A landscape with many valleys, sampled at points; each row gives a point and its height.
A ball rolls from a point to the lowest of its 5 nearest points, and stops where none of them is lower. Distance is the straight distance between rows; heights are no part of it.
<538>: [113 119 149 111 114 138 166 119 206 151 149  89 121 149 127 151  89 156
 138 110 114 143 134 117 147 147 125 171 148]  h=317
<603>: [114 117 133 113 142 139 145 158 160 137 124 124 122 136 134 126  99 143
 143  85 100 160 134 132 119 140 128 150 140]  h=253
<1407>: [134 127 113 142 115 111 119 114 100 106 174 145 114 109 109 105 136 141
 115 156 121 106 145  99 115 129 118 128 114]  h=489
<1703>: [140 119 100 140 142 162 150 112 126 142 169  76 117 129 115  82 131 195
  73 193 231  89 110  76 134 111 116 139 155]  h=282
<1543>: [116 167 104 122  89 116 108 132 105 147  51 169 172 126 156 196 139  42
 154 103  85 123 119 175 123 149 159 100 159]  h=350
<829>: [112 117 116 134 179 123 141 161 102 132  98 154 136 109 138 111 128 131
 121  98 122 153 138 148 112 151 132 104 118]  h=480
<1282>: [126  98 129 121 123 160 130 174 128 101  89 166 164 174 121 126 106 104
 173  65  51 153 107 169 109 132 152 155 111]  h=440
<1883>: [110 138  92  97 163 137 127 161 102 169  32 170 184 144 160 162 115  84
 126  85 101 147 102 187 104 175 175 114 154]  h=492
<823>: [144 132  89 162  76 132 119  85 118 107 230 128 109 149  82  95 119 154
 112 195 140  83 141  56 140 106 105 135 118]  h=343
<313>: [120 117 152 105 118 117 108 126 131 175 133  86  92 132 163  98 159 139
 102 131 136 136 117 132 134 125 136 158 138]  h=254
<620>: [110 124 124 116 157 131 157 160 161 146 103 124 131 126 134 140  96 139
 126 102 130 160 131 128 114 161 141 139 136]  h=62
<1471>: [124 147 111 122 188 118 167 151 109 125  71 154 156  92 108 159  83 104
 137  99 149 142 140 149  98 167 146  62 125]  h=364
<456>: [127 141 116 118 139 145 172 137 166 118  97 137 162 135  95 180  65 108
 155  97  90 143 129 151 114 139 133 127 126]  h=259
<1390>: [134 116 161 113 116 124  77 112 103 181 147 100  71 146 182  66 198 141
  91 146 145 108 105 131 145  99 121 164 117]  h=418
<368>: [119 100 122 141 155 149 135 153 122 115 195 154  97 155 125  83 102 197
 136 121 116 148 145  85 127 132 111 148 128]  h=628
<1726>: [111 102 129 131 169 148 158 171 147 113 114 164 143 162 118 123  78 147
 160  82  90 166 121 142 103 137 142 135 110]  h=531
<1735>: [108 139 123  91 131 116  75 149  73 165  78 150 146 125 203 129 194  81
 112 113 113 143  94 162 131 138 165 131 154]  h=562
<1713>: [128 148 115 125 157 104  72 144  54 143  54 182 153 110 161 127 188  72
 130 111 123 133 113 159 127 160 149  73 121]  h=621
<1341>: [134  94 133 148 114 144 136 131 148  70 163 163 127 159 106 117 112 127
 183 114  54 131 146 108 112 108 114 143 102]  h=295
<622>: [121  97 106 123 160 150 104 193  78 137  53 207 174 156 131 104 119  81
 137  79  54 155 114 185  99 159 177 119 118]  h=675
<266>: [111  93 137 133 158 161 170 150 170 119 176 150 124 175 116 103  75 175
 161 108 105 158 134 113 120 135 126 157 146]  h=458
<999>: [138 144 112 131 179 112 132 139 100 110  97 111 142  76 113 137 134 138
  94 138 213 137 122 123 120 141 126  77 131]  h=296
<1876>: [120 107 145 129 123 121 106 151 124 148 139 135  98 127 147  96 157 150
 117 126 105 136 130 125 129 142 130 154 124]  h=443
<1352>: [116 110 117 138 175 126 143 160 105 128 145 161 114 133 113  97 118 156
 132 112 117 154 138 117 100 144 124 134 117]  h=638
<1659>: [147 144  89 142 108 138 156  82 144 125 185  78 123 126  88 113 123 169
  83 208 211  78 116  78 138 103 101 117 142]  h=242
<81>: [158 162 126 154 114  82 115  92  87  91 142 126 118  78 105 160 132  88
 131 161 148  95 148 105 134 110 110  69 122]  h=183
<1877>: [114 152 128 105 112 113  65 131  63 168  85 131 135 110 184 122 227  87
 114 127 128 128 100 153 136 120 147 134 135]  h=465
<1205>: [146 128 130 135 109 125 137 100 119 124 145  91 121 103 126 114 171 153
  84 186 193  95 124 113 142 111 111 123 113]  h=226
<713>: [125  80 174 104 129 175 122 168 178 125 130 128 128 220 173 123 106 145
 201  51  80 154 110 150 137 134 151 157 140]  h=380
<1801>: [134 114 121 148 132 138 104 106  80 121 161 123  90 116 124  72 197 160
  73 192 196  75 115  90 132  99 115 129 106]  h=374
<701>: [124 111 134 136 163 112 113 163  80 123 100 169 120 118 131 100 153 120
 128 111  98 139 136 144 103 152 138 107 112]  h=622
<1207>: [140 111 132 139 103 130 104 113 135 149 197 120  76 149 138  76 151 175
  98 170 152 111 127  96 145 108 113 166 125]  h=340
<1679>: [143 150 129 140 150  98 118 125  82 108 105 164 139  82 105 153 108  82
 138 119 129 113 154 137 105 147 125  63 106]  h=351
<488>: [137 132 135 110 138 144 138 112 135 142 105  52 116 107 143 126 165 148
  73 163 225 116  91 123 155 109 126 135 139]  h=251
<530>: [115 154 118 109 102 129 142 117 145 138  76 148 168 117 131 198 113  72
 144 102 102 137 132 158 123 150 149 130 143]  h=249
<1022>: [118 140 133 127  98 108  82 133 105 164 105 133 115 116 174 135 177  89
 121 127  98 130 125 154 134 127 141 136 132]  h=371
<666>: [125 152 120 129 106  93 125 117 131 142 106 125 135  95 144 161 147 102
 117 113 126 133 140 137 121 130 118 113 131]  h=250
<978>: [122  57 148 132 142 173 136 180 140  90 139 163 132 209 116  90 102 150
 192  61  62 156 114 156 124 119 130 158 116]  h=472
<1265>: [129 154 119 131 121 102 152 107 132 125 111 110 128  90 110 185 102 104
 127 132 150 120 155 130 119 132 130 104 129]  h=262
<1243>: [114 146 120 121 105 117 107 137 114 153  88 163 154 117 167 158 155  83
 132 111  92 140 123 165 125 137 152 128 147]  h=308
<1203>: [127 139  93 150 116 134 150 111 144 100 219 138 111 143  92 113  94 163
 130 161 110 122 152  60 121 118 105 132 122]  h=428
<1088>: [135 129 129 148 139 127 142 143  97  88 123 187 137 125  91 131  79  88
 179 102  58 128 143 153  97 132 131  94  87]  h=294
<1475>: [101 118 148 107 123 159 187 137 216 142  98 114 150 160 111 191  81 139
 168  81  88 143 118 137 146 145 132 178 142]  h=391
<1042>: [131 110 127 137  93 131 135 104 170 107 195 136 123 151 111 115  99 148
 150 135  92 135 152  88 131 115 111 161 125]  h=383
<587>: [114  99 147 108  97 146 151 127 198 119 124 114 148 160 126 166  99 123
 169  90  72 148 131 147 141 129 117 165 133]  h=354
<1566>: [121 110 149 123 116 133 125 135 174 141 160 120 110 154 143 119 111 144
 146 109  91 143 131 134 144 130 120 166 131]  h=390
<1602>: [ 99 114 144  88 164 143 160 160 172 178  80 102 132 154 156 155  85 134
 137  73 102 171 105 144 139 160 165 168 169]  h=449
<1034>: [119 120 142 111  90 134 122 135 163 139 114 137 147 144 153 160 132  92
 152  89  72 149 132 158 121 128 143 164 143]  h=300
<891>: [170 153 122 145 173 141 110 100  99  57 107  89 138  86  86 148 147 125
  97 175 251 110 106 114 150  79 112  52 122]  h=228
<276>: [145 156 149 139  64  96  94  88 107 133 131 115 120  96 129 123 202  96
 115 179 134 104 130 137 149  92 104 116 104]  h=326
<1764>: [114 133 139 118  92 105 127 112 160 159 117 105 126 116 152 145 143 107
 121 116 102 135 138 147 142 131 126 150 133]  h=241
<1683>: [126 108 139 143 119 129 118 117 155 126 189 132  94 157 123  90 115 171
 127 137 101 136 139 106 135 117 109 168 132]  h=442
<1234>: [135 122 142 126 101 150 120  96 168 187 185  68  96 164 149  78 121 182
  99 172 184  87 119 116 161 102 108 156 137]  h=265
<1736>: [123  82 127 131 168 159 148 177 120 101 159 189 118 178 109  88 102 163
 169  92  70 163 138 132 104 135 132 144 106]  h=660
<1176>: [112  94 151 126 131 141  99 166 134 139 124 163 113 167 169  99 142 129
 150  86  72 157 121 144 123 132 139 160 129]  h=550
<154>: [121 123 149 111 147 140 112 132 139 172 152  76  85 122 164  94 144 165
  93 147 168 129 112 111 143 125 131 160 140]  h=139
<416>: [150 149 137 137 168 135 105  96  96  84  84  99 147  71 111 149 173 122
  81 159 241 124  88 131 151 104 127  72 136]  h=233
<1879>: [118  86 129 118 171 185 194 156 197 113 160 124 122 189  96 133  55 197
 183 103 116 164 141 101 131 137 131 153 145]  h=441
<1793>: [147 137 132 136 125 132 131  95 119 123 110  75 128  89 142 117 178 125
  80 180 224 101  98 121 139  96 116 122 121]  h=219
<1232>: [134 153 138 137 113  97 113 121 107 118 106 141 143 102 120 157 129  81
 141 123 104 116 158 142 113 142 127  95 114]  h=301
<1196>: [125 110 168 112 131 144  90 129 146 178 170  85  70 155 184  73 137 159
 108 130 152 117 110 122 143 122 131 162 136]  h=246
<691>: [121 135  89 134 125 151 175 117 163 104 221 131 130 149  80 118  65 179
 149 156 121 137 159  59 131 124 123 143 154]  h=408
<772>: [126 125 110 136 124 133 151 117 148 138 187  98 115 136 115 101 108 189
 107 156 164 119 140  81 134 123 111 141 146]  h=306
<743>: [140 144 115 130  91 114 161  72 176 136 155  69 122 130  94 145 117 157
  96 184 173  96 140  88 158 117  98 140 136]  h=235
<409>: [139 120 138 118 120 144 143 101 153 158 142  56  97 125 147 104 134 169
  79 176 209 107 105 119 157 107 110 159 142]  h=221
<1110>: [112 123 121 122 154 142 174 147 176 128 128 114 127 128 128 151  89 150
 134 114 116 155 137 124 117 145 127 147 138]  h=214
<1032>: [148 160 135 125 120 125 122 137  80 124  70 189 163 104 109 174  69  40
 190 110  90 106 140 177 114 138 140  63 129]  h=349
<933>: [128 120 126 137 121 126 149 125 142 119 179 125 116 132 108 109 112 167
 122 138 121 129 138  98 119 131 114 142 135]  h=309
<210>: [131  84 123 128 152 170 137 175 115  96 101 190 152 177 107 112  92 125
 176  74  39 152 111 165 104 137 142 138 103]  h=575
<301>: [133 120 126 144 126  98  90 117  77 123 146 135  96  99 122  94 181 137
 106 157 147 104 147 107 125 116 109 119  86]  h=579
<263>: [138 154 120 138 133  90 128 119 104 121 100 139 133  80 115 148 132 104
 120 128 139 130 140 134 121 140 128  86 113]  h=307
<1321>: [157 144 126 136 102 110 133  79 116 113 119  82 122  88 124 135 171 120
  89 181 214  95 106 117 142  90 103  98 124]  h=192
<452>: [145 138 119 158  78 102 101  90 115 103 193 136 102 126 100 114 145 119
 126 173 108 102 155  98 131 111 103 129  99]  h=392
<1304>: [107 130 147 101 127 128 136 122 178 170 133  96 103 132 152 143 113 152
 111 113 136 148 124 134 143 136 135 167 140]  h=286
<120>: [147 141 129 154 102 103  85  82  64  94 188 130 100 101 100 109 164 128
 105 190 137  80 149  81 122 108  99 108  92]  h=462
<1898>: [126 144 105 122 156 131 122 156  81 140  50 193 176 133 133 149 101  64
 138  86  87 141 116 184  98 177 159  84 129]  h=519
<438>: [150 156  97 147 106 104 142  88 117  93 190 118 117 110  85 123 104 131
 111 186 140  93 158  76 122 112 106  98 115]  h=328
<754>: [168 154 127 150 126 126 138  89 119  89 110  83 142  93  93 152 159 119
  82 191 252  95 100 124 167  82 114  81 123]  h=213
<1565>: [120 151 134 123  94 107 138 109 171 137 108 107 143 111 131 177 118  95
 132 127 110 133 147 143 144 137 133 145 132]  h=220
<1177>: [130 141 118 125 172 105  92 148  42 125  66 168 163  95 132 129 151  82
 131  98 146 131 126 150 114 159 143  66 121]  h=607
<560>: [106 144 112 117 129 139 145 149 131 142  54 166 177 137 133 176  88  76
 149  81  86 145 119 188 112 152 164 112 145]  h=330
<49>: [127 120 145 145  97 127 119 131 137 104 137 169 144 143 124 135 124  90
 160 108  50 137 133 147 116 120 124 135 110]  h=334
<1457>: [132 131  94 145 149 140 140 121 114 120 163  99 114 112 106 105 129 181
  82 183 208 101 130  84 120 114 127 119 134]  h=298
<1872>: [122 120 132 131 146 128 139 144 141 142 151 114 106 125 137 104 115 169
 117 127 131 132 138 114 120 146 120 152 141]  h=411
<1094>: [127 135 123 141  93 109 126 104 153 135 171  93 107 119 132 110 134 149
 100 161 134 105 148 108 139 118 103 160 125]  h=303
<404>: [124  91 126 136 140 152 149 151 170  94 170 157 131 174 104 115  94 158
 184  97  70 152 140 115 115 116 106 160 116]  h=413
<534>: [143 122  86 153 109 132 129 102  98 107 190 105 113 136  96  97 143 166
  73 209 194  75 124  66 125 103 110 125 115]  h=290
<1693>: [126 162 125 115  76  90  95  99 104 157 102 129 129 107 158 151 193  66
 125 140 102 126 130 150 154 124 129 123 133]  h=352
<1556>: [152 145 129 146  90  99 126  74 112 100 137  87 123  92 106 136 150 117
  97 193 193  83 126 109 142  93  99  91 112]  h=168
<758>: [111 127 131 115 152 124 135 141 142 175 106  75 105 123 169 126 130 154
 101 126 167 149 106 129 128 145 143 143 162]  h=230
<1216>: [151 119 146 130 120 143 112 101 138 167 186  94  79 158 151  61 145 190
  94 176 182  95 112 103 146 102 112 154 131]  h=280
<1637>: [119 113 120 134 159 148 165 144 163 143 161 120 103 146 115 113  82 199
 131 134 136 149 141  95 123 148 136 146 159]  h=437
<1665>: [125 114 121 139 143 124 137 145 113 127 162 134 109 121 127 103 128 149
 124 128 120 144 144 105 116 139 114 142 121]  h=456
<394>: [123 163 120 123 130 109  65 129  61 141  65 169 153  98 155 151 202  61
 137 117 116 115 119 161 140 142 144  73 137]  h=670
<1132>: [130 105 131 138 125 132 132 131 141 101 201 156 110 154 107  95 119 163
 153 132  88 125 153  92 130 125 103 155 121]  h=467
<388>: [ 97 153 124  94 155 115 131 148 118 173  57 106 151 101 171 170 160 112
 101 116 167 157 100 148 134 148 153 123 162]  h=573
<1831>: [124 106 122 119 131 164 166 150 163 105  98 144 153 150 102 156  75 104
 173  82  74 147 121 154 120 135 136 155 117]  h=346
<1699>: [115 134  90 133 161 134 184 127 143 116 162 119 130 113  93 135  76 176
 120 151 142 138 153  87 106 142 122 122 146]  h=360
<1018>: [127 121 121 132 161 138 137 160 106 119  86 183 160 133 101 133  85  95
 160  79  80 137 123 173  88 150 135 102 100]  h=497
<864>: [124 157 105 126 154 105 159 125 131 138  68 113 153  80 114 183 104 104
 115 118 174 135 137 126 126 161 138  85 128]  h=292
<135>: [135 142 112 130 156 117 160 133 113 114 112 146 135  87 104 153  88 102
 137 114 130 133 153 126  99 143 134  84 120]  h=333
<153>: [115 121 125 109 137 139 158 150 169 138  96 138 145 130 138 165  96 119
 141  89  99 157 120 155 124 158 139 137 136]  h=222
<1194>: [113 116 106  88 137 155 107 185  83 161  48 190 192 210 175 132 127  72
 138  79  56 148  83 201 128 150 209 152 155]  h=736
<1622>: [120 130  92 138 149 165 166 133 159 129 211 145 110 151  85  96  79 207
 141 155 143 145 148  63 111 124 124 144 156]  h=429
<1782>: [151 171 138 136 132  89 124 122  80 104  97 139 140  86 112 182  98  63
 153 120 141 109 150 142 127 134 124  52 124]  h=270
<229>: [146 122 142 133  90 128 108  93 127 158 159  84  87 123 145  77 174 151
  97 181 167  88 110 117 150  97 104 161 118]  h=146
<99>: [124 106 134 147 145 121  98 150  90 128 159 155  79 130 128  66 164 163
 111 139 118 121 139 104 119 137 120 143 113]  h=648
<145>: [111  90 158 110 168 160 147 180 174 130 139 129 129 180 146 114  79 171
 167  74 100 168 120 140 119 144 148 154 140]  h=460
<343>: [104 131 129 103 127 130 137 149 154 157  82 133 147 138 170 149 123 106
 136  86  97 149 111 159 132 155 157 156 155]  h=319
<1452>: [110  81 162 115  98 166 108 153 164 102 119 144 154 199 161 136 126 105
 187  62  55 156 105 164 137 112 137 176 125]  h=130
<1900>: [120 120 112 148 145 159 166 141 148 100 194 158 117 163  95 103  89 180
 161 123  89 135 154  89 113 122 122 149 135]  h=556
<1533>: [137 117 126 125 120 142 151 143 153  87 127 159 153 131  93 154  90 105
 170  96  59 136 140 150 104 131 120 123 102]  h=252
<30>: [131 145 138 119  94 105 136 104 135 151 121  77 125  96 135 149 146 139
  91 152 167 115 107 132 133 120 122 132 131]  h=273
<1674>: [153 139 134 140 155 116  91  96  73  93 102 117 130  69 115 133 191 117
 102 170 213 107 105 122 135 107 114  72 114]  h=285
<1673>: [147 152 142 140  85  93 108  81 116 141 109 100 135  77 134 145 196 102
 113 162 164 109 122 141 141 103 123 117 110]  h=304
<1301>: [125 130 137 112 133 116  81 120  74 146  93 107 115  87 170 111 218 117
  88 145 165 128 102 142 134 113 134 125 125]  h=409
<1446>: [116  95 157 124 133 149 129 177 159 130 127 132 130 171 168 122 108 137
 161  69  72 157 125 146 137 141 134 169 144]  h=457
<797>: [126 132 116 147 128 124 152 135 145  97 156 152 134 123 100 135  81 139
 143 132  98 127 150 102 107 131 112 128 117]  h=101
<1849>: [111  88 164 102 132 178 140 147 209 128 146 112 133 195 141 136  79 170
 200  82  95 149 122 132 146 133 135 163 136]  h=327
<1007>: [134 161 111 137 111 104 163 102 158 114 135 120 133  96 109 175  94 113
 133 135 119 122 153 119 125 135 118 113 131]  h=240
<308>: [143 140  95 144  82 112 143  78 140 122 186  97 115 139  95 116 124 148
 101 198 170  86 132  86 132 112  99 137 124]  h=206
<1350>: [115 124 132 120 133 111 119 142 117 155  83 120 136 105 161 125 154 118
 105 111 135 140 123 151 115 149 151 139 137]  h=422
<361>: [108 164 109 114 121 119 126 150 125 158  63 135 165 117 164 173 131  81
 128 102 106 150 117 171 121 154 162 118 156]  h=305
<336>: [112 150 125 105 137 114  96 143  85 165  68 118 147 101 183 135 203  94
 102 119 151 147  96 145 138 135 150 125 150]  h=525
<1228>: [123 103 133 142 135 124 123 146 123 103 129 178 119 137 119 114 125 117
 148 100  63 129 146 145 106 132 131 143 102]  h=454
<1580>: [118  66 149 119 111 181 143 167 160  75 116 146 163 206 117 134  93 131
 216  65  58 152 118 159 117 110 121 169 100]  h=266
<64>: [127 133 154 121  78  99 118  97 164 146 139  94 116 121 145 129 144 133
 112 146 125 129 124 130 144 119 115 155 130]  h=268
<880>: [125 149 118 148 167 108 116 131  70  99 105 144 132  76 113 123 134 110
 112 132 162 117 137 119 111 141 129  67 114]  h=401
<1401>: [134 144 105 140 175 118 150 117  95  99 129 110 136  70 100 131 126 156
  95 155 204 126 127  98 113 125 122  73 129]  h=323
<640>: [158 177 138 140  89  94 122  75 125 110  88  71 149  78 122 186 165  80
 112 173 194 100 124 150 159 102 119  72 125]  h=110
<373>: [134 126 160 120  79 107  93 101 116 156 140 117 111 126 167 101 190 109
 106 149 103 124 128 131 148 100 117 157 112]  h=329
<430>: [124 121 135 125 141 157 126 126 156 163 191  88  83 165 142  75 113 209
 104 153 181 115 115  86 144 124 118 161 155]  h=248
<302>: [116  85 171 105 149 163 100 182 151 129 117 143 126 218 178 105 123 132
 174  52  62 166  94 153 135 131 166 167 144]  h=475
<1055>: [106 115 149  96 146 124 124 164 138 176  98 117 130 139 182 130 129 128
 119  94 119 156 115 149 133 149 158 155 158]  h=359
<610>: [133 128 128 137  92  95  96 107 121 132 140 145 119 104 129 132 160  97
 128 128  92 118 152 131 125 126 121 121 107]  h=324
<730>: [131 130 115 130 183 126 125 171  60 136  73 206 164 130 116 119 103  77
 141  95  96 142 138 179  95 166 154  70 109]  h=92
<1619>: [153 157 133 144 141  98  95 119  74  99  95 122 134  67 122 156 166  94
 123 142 195 114 119 140 131 126 121  59 128]  h=302
<878>: [144 123 140 140  95 113 115  96 140 125 195 127 107 137 111  92 144 143
 115 159 109 104 151 105 136 107  96 149 117]  h=378
<597>: [135 150 102 138 126 109 163 103 126 108 162 114 128 100  88 137  97 135
 119 172 147 113 152  93 117 122 120  95 127]  h=284
<775>: [110 163 122 105 108 113 144 102 154 153  81  91 144  92 145 192 141  99
 102 123 154 129 127 146 147 132 138 129 149]  h=201
<1370>: [160 162 155 140 121  91  56 104  33 108  85 140 124  71 115 157 190  61
 145 156 165 102 138 131 150 111 112  44 108]  h=417
<307>: [136 132 139 144 121  94  93 134  88 121 113 151 119  96 121 121 164  95
 125 143 106 115 140 123 118 135 121 106 104]  h=376
<1066>: [134 156 127 124 146 108 104 113 102 120  70  87 142  70 136 155 172 119
  92 146 207 126 101 139 145 121 134  88 126]  h=257
<1020>: [125 110 110 124 181 142 157 173  99 121  79 181 149 149 100 115  85 110
 138  79  81 155 137 168  90 155 145 115 118]  h=661
<1820>: [137 112 120 136 131 153 121 119 116 132 211 130  93 157 116  68 127 188
 101 154 146 102 139  76 132 120 109 150 134]  h=407
<1236>: [102 146 113 107 138 141 157 139 170 154  61 132 165 131 127 192  80  98
 141  76 107 147 120 150 128 166 149 145 140]  h=299
<859>: [142 136 138 145 148 102  73 123  48 106 101 162 122  78 123 130 189  89
 132 149 153 104 131 125 129 126 116  64 105]  h=405
<896>: [138 181 143 141  90  92  97 105 100 135  79 127 151  83 132 177 165  65
 131 142 142 113 134 148 143 119 127  84 129]  h=335
<296>: [118  97 172 128 113 131 101 135 160 140 171 118  94 165 156  98 128 150
 134 109  92 144 129 127 136 115 133 175 126]  h=468
<799>: [157 169 124 141 120  96 132  90 112  94 113  92 131  77 107 179 127  88
 116 169 202 105 139 117 143 114 114  70 121]  h=128
<550>: [116  98 144 128 118 140 103 163 132 127  98 164 144 169 151 122 139 106
 156  77  46 152 116 174 118 138 159 157 119]  h=345
<1419>: [145 145 126 129  74 110 144  61 150 138 122  53 132 104 120 148 166 116
  83 200 195 102 112 135 159  89 112 127 115]  h=200
<1845>: [124 160 116 121 169 109 114 145  73 136  71 138 155  87 138 142 156  96
 122 106 167 132 121 153 120 151 143  85 134]  h=509
<1004>: [106 101 140 109 179 158 160 179 180 155 113 121 116 173 139 122  72 167
 140  83 123 175 117 140 125 147 156 157 156]  h=316
<1135>: [115 105 160 101 121 153 151 119 228 144 175  87 107 185 137 145  76 176
 164 102 108 139 133 106 175 128 117 163 157]  h=283
<334>: [120 127 115 128 119 154 160 105 188 148 204  95 112 164  98 123  80 192
 121 168 159 116 144  68 138 127 112 159 169]  h=357
<338>: [135 124 157 112  78 113  99 100 152 156 174  96  84 144 143  86 146 151
 117 150 120 118 129 116 152  99 114 173 133]  h=331
<1710>: [133 128 114 125 110 126 159  85 164 137 172  77 107 120 107 136 113 168
  93 169 176 104 128  99 146 130 100 146 141]  h=247
<1191>: [125 131 150 131  62  99 111  92 152 132 144 128 125 129 130 139 155 112
 138 139  77 131 139 134 142 116 118 145 116]  h=274
<1167>: [108 109 132  94 146 162 128 178 148 156  70 148 161 185 158 139  97 104
 150  60  69 168 104 172 127 148 181 159 145]  h=799
<1017>: [129 127 122 123 108 131 107 148 119 127  79 192 162 144 145 156 134  67
 162  91  53 129 117 189 108 130 155 138 119]  h=469
<706>: [122  95 130 127 111 150 154 142 172  84 145 151 146 170 116 131  97 129
 177  87  66 135 138 134 117 129 118 163 115]  h=339
<1586>: [172 156 150 139 127 108  74  92  58  90  85 116 134  72 109 151 202  88
 122 161 200  96 115 135 159  95 119  68 128]  h=358
<1647>: [117 115 168 105 141 151 119 141 198 162 161  94 100 171 160 127  85 165
 163  88 123 153 127 118 142 135 141 164 149]  h=207
<764>: [150 139 127 156  98  92 114 108 115  89 163 160 113 103 107 124 120  97
 141 137  71 118 162 113 113 116 111 110 103]  h=384
<275>: [151 137  93 158 141 130 128 110  89  93 160 107 113 100  98 103 146 153
  97 186 204  86 133  89 128  99 115  90 118]  h=355
<271>: [115 125 122 127 127 149 189 133 186 101 151 123 137 150  91 152  67 163
 164 116  99 149 152 109 121 130 117 144 132]  h=267
<63>: [125 118 157 113  85 131 138 103 212 123 176 110 128 162 129 126 107 147
 160 115  91 136 140 112 166 115 100 171 129]  h=325
<991>: [104  97 145 104 154 149 113 187 118 153  86 162 156 172 165 104 122 111
 136  70  74 164 110 177 111 145 166 148 136]  h=630
<221>: [117 114 137 124 149 164 170 144 195 122 157 119 119 164 112 131  82 186
 157 100 109 152 137 118 130 144 128 171 144]  h=347
<641>: [143 125  96 154 128 178 134 117 104 142 198 103 115 164 111  51 131 193
  77 198 231  68 108  58 131 105 109 144 152]  h=332
<804>: [139 117 119 144 139 151 145 145 126  67 138 181 150 148  81 138  82 109
 194 100  52 122 147 148  98 114 126 119  96]  h=160
<1439>: [123 127 120 134 145 114 129 137 102 133 118 100 123  91 138 110 164 153
  89 142 172 122 124 118 121 125 118 117 131]  h=337
<348>: [136 113 165 130  83 117  79  80 134 174 187 113  72 152 162  70 167 154
 103 160 126 112 117 113 158 101 104 170 106]  h=321
<789>: [153 140  84 155  94 123 131  79 108  98 210 117 115 128  90 104 138 144
  92 213 177  70 139  70 134  95 102 106 110]  h=264
<436>: [126 117 113 154 120 135 100 119  90 117 202 158  82 145 110  64 170 182
  99 176 136 102 144  69 122 120 109 152 101]  h=587
<162>: [128 141 109 118 179 124 149 158 100 140  57 185 178 129 107 148  84  81
 147  82 108 143 135 184  93 168 150  85 132]  h=506
<1141>: [117 138 130 125 138 112 108 149 111 134 108 155 134 111 152 133 146  99
 122 110  94 134 142 153 114 143 145 119 124]  h=414
<496>: [139 156 140 118 127 136  84 102  91 123  67  99 146  86 162 135 240  94
  84 154 210 125  76 147 159  82 134 117 131]  h=510
<1378>: [136 140 112 130 148 146 178 136 135  91 115 168 147 126  84 162  48 106
 172  92  77 132 142 150  95 121 131  99 104]  h=116
<48>: [133 143 113 139 125 107 146 114 117 111 128  91 121  86 122 132 139 145
  95 164 176 115 132 108 128 125 113 121 125]  h=276
<1372>: [125 140 129 125 121 103 101 109 100 141  96 115 124  84 156 131 182 111
 103 134 157 126 126 138 137 115 125 120 126]  h=310
<1516>: [108 121 111 119 191 128 172 169 122 138 100 139 131 115 129 124  91 142
 120  97 140 165 138 139 100 164 136 107 132]  h=275

Where does a ball stop that starts at each point below?
<1132>: <308>
<1203>: <308>
<394>: <775>
<1586>: <640>
<880>: <640>
<1683>: <308>
<276>: <640>
<1883>: <775>
<701>: <775>
<1141>: <775>

Write out the way that a ball takes from each point below.
<1619>: <1066> <416> <754> <1556> <799> <640>
<1665>: <933> <772> <1710> <308>
<1407>: <933> <772> <1710> <308>
<1042>: <933> <772> <1710> <308>
